Each row is a point on a tangle of strands that fork, close into loops and nearly touch. The rows are in no order.
Two points are linked if the straight distance between their rows is under 564. Some points are linked to none.
fale: [92,225,35,164,-303,-278,274,7,-61,-130,132,90,-20,-70,-120,48,-70,-124,-276,142,-74,2,149,56,123,208,-170,25,125,157,51,32,67,166,196,225,-97,-31]
lim: [-186,375,-256,12,37,-283,-9,-103,-67,271,-24,-196,-181,-353,-135,-81,-9,397,61,5,137,-29,-92,25,135,-163,-359,-85,-239,-134,156,127,-13,288,147,142,-396,152]
Los: [232,102,209,-46,-213,-78,126,-103,141,86,38,194,-260,38,-98,-76,-40,-107,-78,143,-67,88,15,-204,181,260,-327,-51,10,67,-102,-75,43,102,127,241,15,-93]
lil: [-1,-306,-131,115,-92,226,95,-10,-71,-236,-21,-9,538,-198,-58,167,87,-231,-114,-245,23,-153,2,294,105,-259,-37,-141,-30,199,67,136,42,-56,-39,49,-4,43]
Furun: [-302,223,-497,-5,71,-328,27,62,-78,162,1,-271,73,-204,-92,68,75,376,-74,68,271,24,70,89,-89,7,-133,1,-201,-127,272,155,100,141,12,83,-396,203]
san: [278,-231,185,30,-180,109,139,-83,121,-93,55,87,142,11,-105,24,40,-322,-114,-37,-20,-53,-34,-15,198,-7,-226,-179,-11,114,7,72,-12,74,128,148,25,5]
sufib: [-175,250,-37,-203,307,-142,-137,131,-42,246,-73,-292,-411,-75,83,-50,126,362,272,-4,0,51,-23,-103,-78,59,118,321,-90,-138,150,42,166,-13,-223,-58,-127,91]
lam: [-47,-101,15,329,47,-183,225,164,45,-305,123,-77,148,-153,109,161,4,-208,-77,-56,-1,-286,-96,99,161,-89,-171,-22,187,-26,56,120,-40,119,131,72,-18,-71]
fizen: [46,-322,51,-34,102,285,-88,-36,91,-19,-44,74,174,58,182,68,-19,-236,31,-129,-62,-113,-40,41,-196,12,405,-94,-22,-79,-242,-221,-68,-195,-205,-275,183,-304]
Bomar: [-8,-192,87,230,202,22,25,-4,129,-155,-86,-112,141,-35,288,80,38,-79,205,-206,-166,-271,-299,50,224,-234,-21,125,75,-65,-197,-15,-154,-118,-237,-53,257,-159]
Tizab: [11,-270,28,36,94,263,-55,5,33,-135,94,71,289,-19,95,99,-83,-218,-88,-226,-54,-192,-60,69,-163,-31,377,-171,-27,-55,-188,-171,-4,-177,-120,-284,176,-204]
zer: [155,117,193,120,-302,-137,-71,45,45,-40,25,373,10,19,-66,46,-199,-158,-300,153,-250,-83,161,-44,-99,347,190,-137,134,234,-307,-154,67,-30,222,52,160,-202]
poz: [-117,548,-39,-108,-5,14,-346,-184,-135,-90,103,107,-13,-4,-217,-190,56,427,-61,156,27,312,182,-91,57,0,213,-36,-116,26,-81,-98,40,67,199,-15,-118,93]
zuvor: [33,-344,101,-129,-170,327,-89,-155,45,-39,-40,282,133,75,-127,64,-60,-304,-59,117,109,81,121,46,-328,147,370,-285,-103,-26,-64,-126,-170,-69,222,-216,124,-77]
balo: [-166,-91,-29,289,180,-202,312,61,125,-113,-11,-171,-50,-218,220,130,-48,59,215,-76,60,-290,-337,58,181,-251,-373,165,188,-175,26,150,-222,45,45,22,21,-14]
zimef: [-47,298,-109,189,-212,-278,207,21,-138,-134,108,59,14,-44,-63,35,-59,33,-275,170,9,7,117,83,120,96,-123,11,77,85,67,15,71,160,117,140,-157,0]
leled: [151,-152,211,223,-121,-75,126,185,128,-148,81,77,28,-61,61,54,0,-382,-101,8,-284,-240,-8,18,113,138,-51,-60,214,120,-85,-50,1,78,102,124,172,-252]
ninid: [52,-7,-63,60,-71,-92,8,-58,-12,-89,47,-27,205,50,-94,93,-78,-30,-231,-82,196,-38,-62,22,135,-249,-210,-194,10,49,93,190,11,79,140,-45,-63,349]
Nevug: [-156,151,-240,-278,357,-141,-87,198,-136,132,97,-396,-145,-105,-54,-3,58,479,181,-262,73,-2,-91,-206,-181,-42,-19,317,-127,-289,85,79,85,-140,-106,-120,-196,249]
vomul: [-131,388,3,19,6,-140,-48,46,-69,111,-165,80,-310,19,146,-219,11,220,45,237,-208,108,119,-86,43,148,10,149,131,62,32,-93,153,61,-97,134,-81,-222]
bop: [-181,106,-249,-345,240,56,-263,80,-98,46,182,-94,-23,-25,-219,36,60,189,71,-143,248,201,164,-82,-276,-61,147,26,-110,-69,143,95,197,-82,-35,-166,-257,303]
Mola: [-4,130,46,-27,141,-49,-204,-35,-112,-120,73,109,60,281,-50,-56,-138,140,-197,-46,93,-20,-30,-128,-126,-26,128,-154,19,-155,-236,-147,-66,-137,211,-229,129,104]
zizo: [-43,-177,-195,-225,174,160,24,85,-17,195,-106,-257,-53,-47,103,1,151,71,338,-81,78,112,-48,54,-25,-134,33,263,-89,-26,277,155,50,-75,-397,27,-103,197]
Des: [31,-186,-17,-131,300,137,-184,19,40,-9,-16,-26,34,228,103,-57,-83,48,93,-121,105,12,-171,-121,-97,-107,119,3,-46,-189,-162,-82,-93,-198,-121,-243,81,1]
rafu: [6,-276,89,185,4,202,126,-1,6,-134,-125,-119,202,-32,206,102,225,-246,189,-168,-161,-168,-76,267,114,-161,74,126,13,126,-53,-60,-57,-90,-311,117,185,-247]
vosi: [-3,42,143,130,-51,-115,45,165,40,26,-53,115,-180,157,133,-35,-32,-188,-51,120,-215,-84,108,-22,-24,148,2,18,240,92,-34,-61,82,-7,-24,95,118,-221]
nim: [15,362,-9,-34,-144,-132,-62,-126,-93,3,90,94,-113,30,-157,-85,-55,145,-146,145,47,151,71,-72,127,22,-165,-123,-67,43,-2,-11,23,152,136,71,-156,146]
Midir: [113,-314,7,18,19,267,-76,-100,36,-126,-92,59,268,79,89,-11,23,-191,76,-95,24,-51,-173,79,118,-179,5,-122,-145,67,-202,-93,-141,-88,-155,-57,88,-141]
bagid: [40,-329,44,195,-115,92,337,85,28,-86,-45,-116,117,-56,89,38,200,-258,121,-40,-90,-115,6,197,162,-76,-215,79,111,96,218,86,-49,63,-44,235,11,-169]
dup: [-59,441,-30,-24,-126,-19,-120,-29,-74,30,-89,191,-217,-72,-9,-270,9,298,24,279,-210,296,207,-138,90,198,46,95,27,140,-20,-92,146,128,4,170,-122,-237]
gof: [259,138,224,36,-387,-128,-64,-107,66,-71,32,370,-36,44,-195,48,-152,-92,-318,192,-116,54,166,-104,-41,375,151,-124,0,227,-365,-121,-16,-33,263,52,135,-91]
bokev: [-194,331,-42,-67,93,-132,-104,74,-100,155,-105,-94,-375,-43,49,-174,99,243,165,158,-59,144,56,-39,31,94,-39,103,-26,-22,150,-16,165,148,-83,114,-165,-80]
pib: [119,26,119,-1,-313,-13,45,-78,-100,-57,119,127,53,95,-241,57,-43,-193,-252,75,76,99,202,67,-52,75,-25,-242,34,186,92,69,27,94,167,25,-1,184]
gigu: [-104,-183,-235,-74,201,78,89,1,24,61,-156,-276,140,-151,230,80,-26,203,305,-187,46,-54,-269,72,153,-370,-165,317,-138,-45,81,174,-123,-172,-397,25,-53,191]
Fimov: [16,-269,67,142,-5,280,-51,29,24,-253,83,-20,413,-166,106,97,49,-318,-65,-192,-143,-249,-99,188,17,-104,234,-216,-46,76,-166,-156,-20,-43,-79,-110,196,-225]
Vibi: [-12,-171,-18,29,82,44,121,103,45,61,-78,-121,-91,86,198,-24,64,-112,207,-2,-14,-16,-109,77,96,-110,-90,126,82,-8,156,53,-29,15,-237,69,62,-7]
rig: [225,-156,263,179,-249,-65,282,107,80,-195,159,49,118,-132,-120,91,50,-407,-161,-23,-225,-169,78,57,92,216,-160,-46,153,170,21,4,36,97,257,268,96,-123]
nurof: [248,-92,249,43,-119,-41,131,-36,231,22,17,162,-153,29,43,-32,-18,-229,-19,60,-102,-94,-135,-161,232,114,-318,-87,52,-14,-139,-29,-27,53,54,149,100,-177]
Rofo: [159,-206,256,-36,-397,121,-68,-88,27,12,-13,339,27,66,-220,87,-117,-269,-193,187,-67,68,180,-6,-294,371,261,-269,0,118,-154,-134,-102,-22,360,-54,187,-117]
rep: [-187,26,-67,156,336,-237,167,150,-47,21,-7,-247,-117,54,214,-2,-83,235,99,-207,-47,-229,-246,-47,-14,-139,-119,284,161,-267,1,24,-97,-132,-65,-50,144,40]
vuf: [88,-129,2,-55,285,52,88,-14,45,130,-85,-212,-64,45,200,130,63,35,293,-197,-37,-20,-141,16,-37,-121,225,464,13,-133,41,43,46,-205,-525,-153,172,137]
kefe: [-39,-182,-294,-174,199,88,119,71,49,153,-114,-311,110,-138,163,133,50,191,294,-179,102,2,-164,54,32,-225,-30,392,-147,-71,177,204,-47,-163,-460,-3,-99,250]
kirep: [189,-88,145,115,-215,-75,182,31,35,-125,121,51,115,-25,-110,83,8,-307,-183,3,-25,-97,13,42,158,54,-220,-135,57,113,62,97,28,148,175,145,10,47]
Telir: [288,-338,205,58,-187,254,140,-98,135,-89,-30,50,166,11,-47,-24,117,-325,19,-49,-82,-61,-93,22,229,-15,-220,-105,-66,101,-76,-31,-94,26,12,157,87,-200]
mubal: [-183,-69,-236,39,153,-154,234,222,15,196,-70,-325,-155,-50,155,127,133,79,191,91,126,-20,32,135,-94,26,-20,296,12,-120,352,141,78,45,-267,71,-126,91]
fivum: [97,-396,102,17,-103,329,-92,-69,173,-7,-113,147,174,49,133,23,42,-323,15,-25,-150,-123,-57,79,-151,118,351,-176,-61,-1,-222,-231,-157,-96,-29,-163,243,-403]
runik: [-205,520,-211,-26,91,-149,-154,-54,-196,43,-12,-65,-119,-269,-93,-256,95,576,64,54,-18,152,65,-29,162,-3,32,69,-193,-113,126,-44,68,171,50,80,-320,-81]
teba: [-82,-36,-162,-114,136,12,-87,87,-45,47,21,-100,-55,95,27,-64,-32,55,106,-26,136,84,-41,-25,-14,-122,-100,-37,-38,-64,165,70,69,28,-100,-38,-129,192]
lela: [-155,310,-182,-73,191,-133,-116,64,-226,-34,136,-52,-52,93,-61,-78,-35,325,-98,-67,99,63,76,-69,-120,-6,78,89,-9,-160,18,-67,137,-82,12,-99,-143,129]
Zetil: [226,-38,297,-54,-483,24,-54,-185,15,-20,30,338,-39,41,-311,124,-129,-177,-244,217,-24,157,221,-9,-222,429,226,-216,-52,237,-252,-82,-89,2,350,29,162,-34]
dor: [-95,-110,-358,-253,225,78,-105,101,-27,107,18,-179,84,-21,-19,2,15,132,112,-162,178,106,-40,-13,-71,-193,-32,40,-119,-18,238,181,91,-70,-161,-36,-250,314]
zagi: [-138,15,-123,54,344,-212,226,140,57,181,-59,-376,-169,-85,208,135,-3,249,226,-95,53,-133,-201,-20,-51,-85,22,490,43,-267,151,126,-38,-100,-300,-114,73,188]
papu: [170,-288,152,-22,-132,233,75,-7,101,76,-106,17,-37,135,45,-105,100,-222,163,42,-66,54,-75,-14,110,-15,-200,-37,5,55,44,-22,-73,38,-68,132,84,-166]
dis: [181,-424,230,34,-247,300,-20,7,94,-9,-61,155,172,40,2,-6,29,-361,-13,5,-177,-82,37,83,-143,196,215,-194,2,89,-113,-195,-115,-41,100,-44,236,-368]
mun: [-135,-28,-82,52,154,-120,168,169,19,186,-106,-238,-254,-4,207,25,80,50,220,74,13,-33,-69,77,17,-38,-44,263,84,-94,267,99,38,51,-261,30,-8,42]
pofeb: [221,363,118,-54,-296,-109,101,-228,69,82,76,214,-235,-81,-185,-115,-64,35,-108,156,-134,226,130,-222,244,324,-238,0,-78,119,-103,-85,96,147,144,300,-68,-56]
pir: [-254,471,-213,157,142,-301,107,23,-199,44,7,-109,-167,-133,55,-208,-29,530,-44,64,-16,-60,-82,-23,109,-53,-144,191,34,-202,5,-73,-29,34,94,72,-126,-99]
kab: [240,-118,84,-121,-192,120,-10,-244,101,22,-3,97,100,113,-226,-1,36,-158,-166,9,180,98,20,-82,121,-114,-181,-267,-90,160,35,140,-42,111,168,22,-35,281]
tubo: [2,-307,25,189,-34,113,218,124,8,-123,-48,-102,167,-39,199,87,145,-293,132,-91,-111,-171,-26,225,101,-112,-18,76,97,80,139,29,-36,0,-176,121,98,-202]
Kap: [17,544,-83,29,-153,-63,-69,-136,-77,-10,-13,167,-122,-209,-96,-263,-6,410,-20,198,-183,283,134,-108,278,102,40,50,-67,72,33,-80,87,214,81,148,-200,-168]
mut: [-22,-342,34,-137,-15,401,-40,-128,-45,-56,18,218,185,58,-105,60,-63,-254,-6,-60,147,75,105,71,-322,20,364,-250,-85,-18,3,-103,-51,-136,-13,-207,40,-48]
Dupi: [85,-337,156,-89,-65,267,-102,-46,144,132,-222,172,-82,213,111,-67,55,-242,135,126,-105,102,125,-49,-271,197,280,-24,71,-43,-100,-165,-115,-108,-34,-99,234,-327]
saf: [-115,535,-136,42,-11,-156,-5,-81,-110,78,-33,-6,-211,-234,-51,-254,26,467,31,140,-104,147,47,-50,237,8,-76,45,-121,-71,67,-59,62,210,65,122,-286,-124]
Pufid: [24,-81,91,83,103,-31,-163,92,92,-13,40,168,69,142,126,8,-152,-140,-211,-56,-131,-220,-8,-79,-185,98,290,-147,130,-76,-274,-199,-10,-141,65,-220,208,-217]
lek: [265,-286,298,124,-345,101,157,70,37,-131,190,97,231,-135,-198,83,15,-406,-184,-36,-252,-189,100,106,-5,242,12,-172,79,223,-12,-48,25,63,291,145,197,-137]
tig: [-126,172,-89,-115,347,-209,26,133,6,244,-34,-368,-331,-100,112,61,80,318,260,-64,28,-39,-136,-89,-86,25,105,452,-22,-212,179,91,97,-70,-313,-117,-29,205]
sigi: [-9,43,109,-48,-57,23,-84,98,-38,48,-56,193,-187,201,51,-93,-80,-108,-40,167,-99,66,164,-56,-138,195,77,-43,146,63,-54,-117,69,-6,13,41,46,-178]
luko: [36,-267,-200,-64,-97,284,-48,-210,-11,-57,-135,49,454,1,-204,94,-9,-108,-193,-220,186,49,72,183,49,-332,10,-207,-83,246,93,229,2,-81,-5,-99,-6,316]
bira: [300,93,296,-47,-432,-116,130,-190,10,-45,139,105,31,24,-314,121,-26,-214,-339,63,20,93,205,0,3,197,-41,-196,-17,249,-78,86,4,56,216,125,55,214]
dozu: [13,-185,214,-87,-49,183,-153,5,88,216,-259,147,-199,235,96,-99,52,-140,139,197,-139,133,224,-83,-345,270,221,62,170,9,-24,-151,37,-80,-26,-16,226,-291]
mab: [288,-347,347,70,-426,154,98,26,52,3,116,144,158,-4,-240,37,-69,-337,-130,-17,-245,-52,147,40,-135,371,62,-169,45,195,-31,-143,-19,-13,346,107,195,-230]
nata: [-50,72,-9,-148,33,50,-152,94,-100,11,47,109,-145,184,-16,-87,-34,-45,-3,108,61,166,137,-21,-127,89,59,-59,39,3,46,-72,87,42,4,-19,-75,17]
Nugu: [195,352,108,-57,-466,-22,-23,-252,-84,-16,78,270,-52,-27,-330,-45,-47,83,-181,231,-68,392,335,-42,26,320,86,-62,-39,291,-122,-49,23,90,217,185,-18,54]
tisol: [-74,173,-178,21,-65,-175,-20,-36,-95,-8,49,-87,71,38,-108,45,-40,111,-199,3,203,51,38,30,51,-179,-186,-142,-46,22,140,179,51,141,132,-8,-169,351]
vip: [-30,14,19,-111,212,57,-246,-43,-59,-79,92,171,28,232,-45,13,-128,69,-165,-56,122,-6,48,-157,-316,47,320,-102,40,-210,-270,-177,-65,-229,159,-357,105,2]
nelat: [3,-258,-28,67,50,170,119,-56,-24,-33,-177,-126,151,-4,219,80,157,-107,300,-125,-39,-77,-135,224,167,-244,-48,232,-74,117,-18,27,-89,-125,-432,117,117,-62]
noko: [-6,-330,-20,-58,32,387,-46,-98,-55,-149,62,103,375,-46,-33,135,-80,-230,-68,-225,80,-104,-8,136,-202,-89,373,-250,-139,5,-94,-141,-2,-183,-92,-250,90,-114]
nisa: [231,260,170,50,-390,-215,193,-133,-51,-103,154,161,2,-15,-217,82,-83,-103,-330,107,-67,88,178,2,132,236,-92,-58,44,226,-84,34,58,110,198,190,5,113]
popat: [-211,192,-30,242,227,-336,155,123,-69,-48,4,-104,-162,21,155,-30,-107,207,-42,-38,-58,-254,-203,-35,56,-103,-234,190,208,-194,-73,-1,-63,-44,102,21,66,-62]
Lufug: [-219,-91,-381,-67,204,-142,173,204,64,205,-39,-395,1,-157,126,137,70,253,189,-32,206,-30,-87,44,-77,-77,-122,250,-119,-168,304,229,27,-31,-257,6,-247,237]
Saz: [38,-277,-84,150,-81,77,143,19,-5,-204,37,-23,382,-123,-17,125,60,-238,-129,-134,75,-148,-6,196,147,-215,-168,-116,36,124,147,218,14,80,54,80,-50,95]
muzov: [-30,-17,142,-170,121,107,-224,0,102,221,-235,101,-294,235,153,-93,81,-34,180,207,-79,172,181,-141,-298,235,239,143,145,-8,-53,-128,136,-87,-134,-57,184,-194]
rupe: [249,-433,309,37,-409,282,25,-15,109,36,-31,177,134,23,-131,0,-23,-320,-60,20,-241,-59,116,-5,-195,331,142,-201,17,116,-113,-193,-124,-67,300,15,245,-366]
Netof: [-193,-53,-45,213,283,-203,225,127,59,-28,-31,-259,-57,-84,273,84,-70,146,210,-137,11,-269,-315,33,130,-245,-196,279,152,-212,47,89,-168,-72,-96,-30,126,43]
fufes: [-235,343,-37,-249,292,-114,-263,91,-99,165,-34,-208,-381,-121,21,-154,156,385,261,16,16,131,25,-107,-45,59,77,167,-159,-80,100,-24,169,65,-104,14,-223,8]
Tun: [-16,-129,154,-100,-189,138,-163,-90,4,-32,4,367,-17,96,-129,77,-163,-215,-173,190,24,66,179,17,-380,286,418,-270,1,5,-159,-169,-78,-63,278,-167,147,-95]
Gimak: [77,299,154,-109,-453,-9,-49,-228,-136,-6,92,222,-1,53,-348,14,-28,-8,-199,222,36,335,350,37,-111,200,138,-160,-16,266,-30,-9,-10,93,217,95,-5,172]
kotir: [82,181,148,40,-84,-103,-132,-74,-85,-131,99,144,66,198,-94,10,-131,35,-269,23,92,-20,15,-67,-3,-20,39,-228,-10,-19,-191,-37,-63,-25,217,-144,87,170]
fimom: [-54,142,80,252,71,-298,190,71,47,-79,57,4,-177,-29,152,3,-91,23,-23,16,-77,-232,-217,-63,185,-90,-333,62,205,-153,-84,38,-70,42,129,42,2,-93]
Zomik: [-46,-198,-37,209,253,14,35,99,22,-279,34,-166,332,-64,232,103,-37,-31,70,-321,-53,-235,-257,64,138,-296,-27,67,39,-100,-116,-2,-81,-133,-94,-108,145,-80]
lazab: [31,-126,-60,-144,215,96,47,55,35,227,-102,-275,-178,13,129,52,154,58,348,-64,27,88,-60,48,-45,-36,153,421,-60,-79,249,116,84,-92,-451,-66,60,196]
sul: [80,-105,167,112,-53,-40,-135,108,132,-28,4,225,19,117,112,-14,-132,-239,-176,51,-197,-186,17,-60,-114,207,186,-183,148,61,-240,-179,-25,-49,100,-97,198,-268]
Vur: [-37,-97,1,215,171,-108,58,111,3,-216,69,-83,179,19,122,40,-95,13,-45,-216,1,-233,-257,-10,153,-245,-198,-23,89,-154,-68,57,-84,-13,98,-47,109,60]
detan: [142,-118,229,205,-20,-71,235,5,250,-123,33,57,-84,-101,135,36,37,-277,59,-33,-135,-218,-200,-60,305,-45,-339,-12,157,-29,-91,52,-69,71,32,129,118,-168]
dip: [72,-249,36,-84,10,205,12,-3,33,93,-123,-40,-39,127,112,-104,93,-132,250,26,7,70,-107,27,108,-125,-134,28,-31,45,85,6,-68,3,-207,83,51,-63]
fut: [187,-105,130,21,-78,52,-113,-33,65,-100,56,175,69,177,-64,6,-80,-172,-144,55,77,-7,-45,-65,46,-2,-17,-250,-15,13,-167,-44,-79,30,135,-103,80,34]
Kinuk: [-153,256,-18,-200,237,-9,-231,86,-91,87,13,-3,-271,113,46,-118,68,204,112,65,-6,160,124,-114,-197,115,190,158,61,-71,-17,-77,203,-79,-112,-86,-92,-70]
putib: [-125,-99,-402,-396,272,123,-211,116,8,135,73,-209,56,-126,-182,51,91,186,129,-221,225,162,88,-94,-206,-137,56,76,-162,-38,229,229,169,-103,-158,-114,-341,369]
gipos: [22,-126,68,-40,186,58,-219,-1,87,-37,2,186,38,201,93,-8,-110,-96,-137,-43,-8,-100,-18,-117,-288,106,352,-138,63,-175,-306,-207,-79,-226,87,-342,161,-174]
puran: [-232,408,-278,214,71,-336,170,56,-175,-53,45,-92,-50,-90,53,-72,-36,408,-155,114,38,-53,10,47,84,21,-93,215,77,-133,54,-48,31,44,70,60,-193,-79]
mabo: [-193,159,-92,-66,215,-162,-30,108,-38,255,-40,-255,-316,-136,81,-124,-11,294,269,-11,43,-21,-203,-47,85,-143,-236,90,-99,-151,145,74,-23,101,-52,26,-178,144]
Linot: [-147,100,-105,-288,175,157,-302,-41,-82,-18,163,81,-2,90,-219,-5,-8,59,-6,3,284,218,196,-65,-310,-42,238,-120,-78,-34,35,8,116,-79,80,-199,-138,263]
Kima: [-123,73,74,-285,187,156,-330,34,16,149,-79,39,-296,166,45,-108,123,16,212,177,38,279,174,-121,-308,200,221,102,24,-27,-21,-98,125,-24,-63,-66,4,-113]
Kemuk: [-31,-2,-28,-88,236,8,-197,27,-65,-38,73,5,26,242,36,-77,-133,132,-7,-93,110,11,-124,-147,-101,-96,8,-63,-14,-181,-119,-72,-44,-127,53,-195,54,98]
Keb: [160,394,85,-100,-312,-15,-82,-217,-26,25,40,241,-147,-35,-263,-129,-33,123,-112,243,-83,356,224,-167,135,267,-54,-48,-76,183,-110,-103,56,154,193,224,-77,-26]
Melo: [-162,397,-12,-112,121,-31,-206,35,-66,116,-152,58,-300,28,111,-183,82,252,88,182,-137,196,217,-128,-139,177,224,229,123,50,-6,-106,247,-37,-142,46,-68,-208]
sudev: [-13,-325,-134,186,-63,49,293,31,53,-147,-37,-115,228,-143,69,118,129,-196,44,-92,55,-149,-85,195,210,-199,-296,43,61,74,208,214,-60,83,-23,197,-103,-17]
gemig: [91,-80,186,196,-75,-71,12,204,120,-27,-20,151,-42,72,132,24,-56,-309,-128,32,-284,-228,55,-7,-38,159,69,-94,246,122,-154,-108,38,-15,49,40,207,-322]
fef: [-150,544,-107,-119,70,-43,-327,-145,-159,-40,52,18,-108,-125,-189,-214,98,485,32,72,27,229,107,-113,140,-36,93,-36,-206,-49,12,-59,70,130,174,41,-244,73]
vit: [-7,-208,19,94,154,119,43,-68,69,-48,-168,-123,118,-10,266,46,76,-56,308,-149,-79,-133,-294,136,230,-279,-80,191,-78,-2,-135,21,-171,-126,-369,-3,162,-53]
Vako: [140,-27,-1,-68,-156,24,-31,-273,108,30,-53,-20,231,56,-232,106,6,-77,-292,-75,219,42,23,-15,123,-307,-170,-291,-39,180,61,302,-38,89,140,-81,-22,448]
gugi: [-177,228,-146,-33,77,-184,-7,36,-42,270,-35,-173,-293,-228,-18,-126,-6,271,161,46,78,-9,-137,-16,109,-117,-333,-14,-133,-116,155,89,-1,239,28,95,-273,107]
gana: [-166,287,-227,160,-1,-282,144,134,-188,-88,117,-14,-7,10,44,21,-62,179,-203,107,86,-31,109,110,-10,55,-11,85,92,-58,115,-4,108,29,12,19,-185,-5]
Giso: [28,106,142,-119,-343,34,-66,-144,-126,-32,108,212,24,125,-311,71,-59,-119,-206,174,107,204,310,69,-188,105,153,-269,-19,211,28,22,-1,50,212,-32,5,211]
sunuf: [-201,351,-344,27,-18,-302,-30,-35,-153,35,24,-162,52,-92,-157,4,36,350,-184,24,205,55,97,65,27,-114,-107,-76,-143,-55,196,108,70,160,104,42,-301,298]
turi: [331,-112,172,-134,-302,103,100,-326,129,101,0,55,115,27,-341,40,59,-248,-243,-25,118,98,95,-71,113,-20,-207,-222,-53,230,71,171,-12,97,185,144,-22,281]
zufiv: [27,-75,-19,108,72,-71,3,27,-29,-167,79,-41,234,79,27,67,-109,4,-165,-184,135,-122,-164,3,103,-251,-179,-116,19,-52,0,109,-30,8,132,-91,49,225]
Gud: [-102,-5,-88,-138,288,-22,-61,83,19,205,-64,-224,-220,-8,158,-99,-30,260,327,-80,58,-30,-264,-71,54,-202,-139,175,-71,-174,109,88,-76,-49,-193,-73,-24,198]
kes: [-84,29,-43,-204,9,146,-190,-21,-118,-12,109,158,-33,163,-162,-48,-46,-60,-55,94,194,185,203,0,-251,31,171,-177,-18,26,77,-33,72,-24,80,-87,-80,132]
posa: [46,-302,85,-162,74,300,-149,-37,90,62,-127,135,-28,233,103,-65,61,-191,169,90,58,150,20,-23,-226,71,249,-50,-8,-53,-72,-132,-70,-106,-113,-143,118,-196]
kesu: [181,-209,92,23,5,126,-101,-71,114,-103,-10,99,153,131,19,-18,-69,-150,-52,-35,71,-52,-182,-25,131,-131,-104,-192,-87,-43,-169,-22,-133,5,57,-115,101,7]
kevad: [-66,-39,102,278,90,-185,297,59,158,-128,12,-65,-120,-175,208,97,10,-105,148,0,-66,-259,-260,32,267,-143,-336,110,220,-111,0,117,-144,82,26,91,38,-128]
gov: [-138,-88,-143,-57,229,-6,70,54,37,153,-83,-249,-69,-127,186,-20,-65,239,324,-137,65,-75,-346,1,137,-304,-278,179,-53,-152,103,158,-164,-46,-167,-30,-32,200]
rima: [29,-269,12,183,-67,279,33,26,-33,-318,69,-33,512,-234,12,129,85,-277,-89,-216,-97,-240,-59,260,89,-184,85,-179,-68,164,-109,-24,15,-4,-48,-26,116,-105]
bege: [-15,-67,-32,95,346,-103,182,62,78,92,-52,-306,-76,-41,249,177,15,104,256,-213,-51,-145,-206,17,-11,-130,116,529,84,-196,92,99,-36,-201,-440,-149,173,131]
dopu: [51,-273,-68,-123,174,264,-126,-39,21,-54,-58,-1,196,149,119,-24,-43,-71,135,-128,127,49,-133,-30,-28,-167,122,-48,-131,-68,-153,-75,-114,-205,-222,-213,42,-34]
gar: [-272,17,-471,-54,153,-224,84,190,-13,170,-5,-306,47,-132,-17,114,65,232,18,27,248,5,38,91,-130,-7,-121,63,-145,-129,314,184,98,80,-98,51,-346,209]
zevet: [-81,433,-134,29,-109,-192,25,-70,-109,73,54,18,-173,-125,-117,-121,-7,268,-55,140,13,143,57,-31,183,10,-219,-39,-75,-17,81,2,67,248,114,134,-271,56]
kof: [17,510,22,-39,-127,-93,-178,-186,-130,-72,86,148,-15,52,-198,-126,-22,299,-169,170,24,222,143,-98,95,10,60,-112,-74,60,-119,-66,10,90,187,-7,-81,131]

A piece is two or more points that can be reached from each other along the links. Count, over all rows, the pieces, the separate loops (a circle has one, a figure eight two, a Y none), the forks (points with three links) and the tips (points with one).
pieces -> 3
loops -> 4
forks -> 8
tips -> 6

A fork is a point with three links, a tip a point with one. Leave the first point through the second and follow the links. Name the first fork or tip that comes.
Zomik / Bomar -> Tizab
runik / fef -> saf
mubal / Lufug -> ninid
balo / Netof -> kevad
Gimak / Giso -> pir
nata / kes -> teba
zizo / lazab -> vomul
teba / dor -> gemig

A tip is a point with one link. Name the tips that can be reached along the links from each point below, in the order of the rows.
rep -> pir
lil -> zer, teba, turi
Kima -> lim, posa
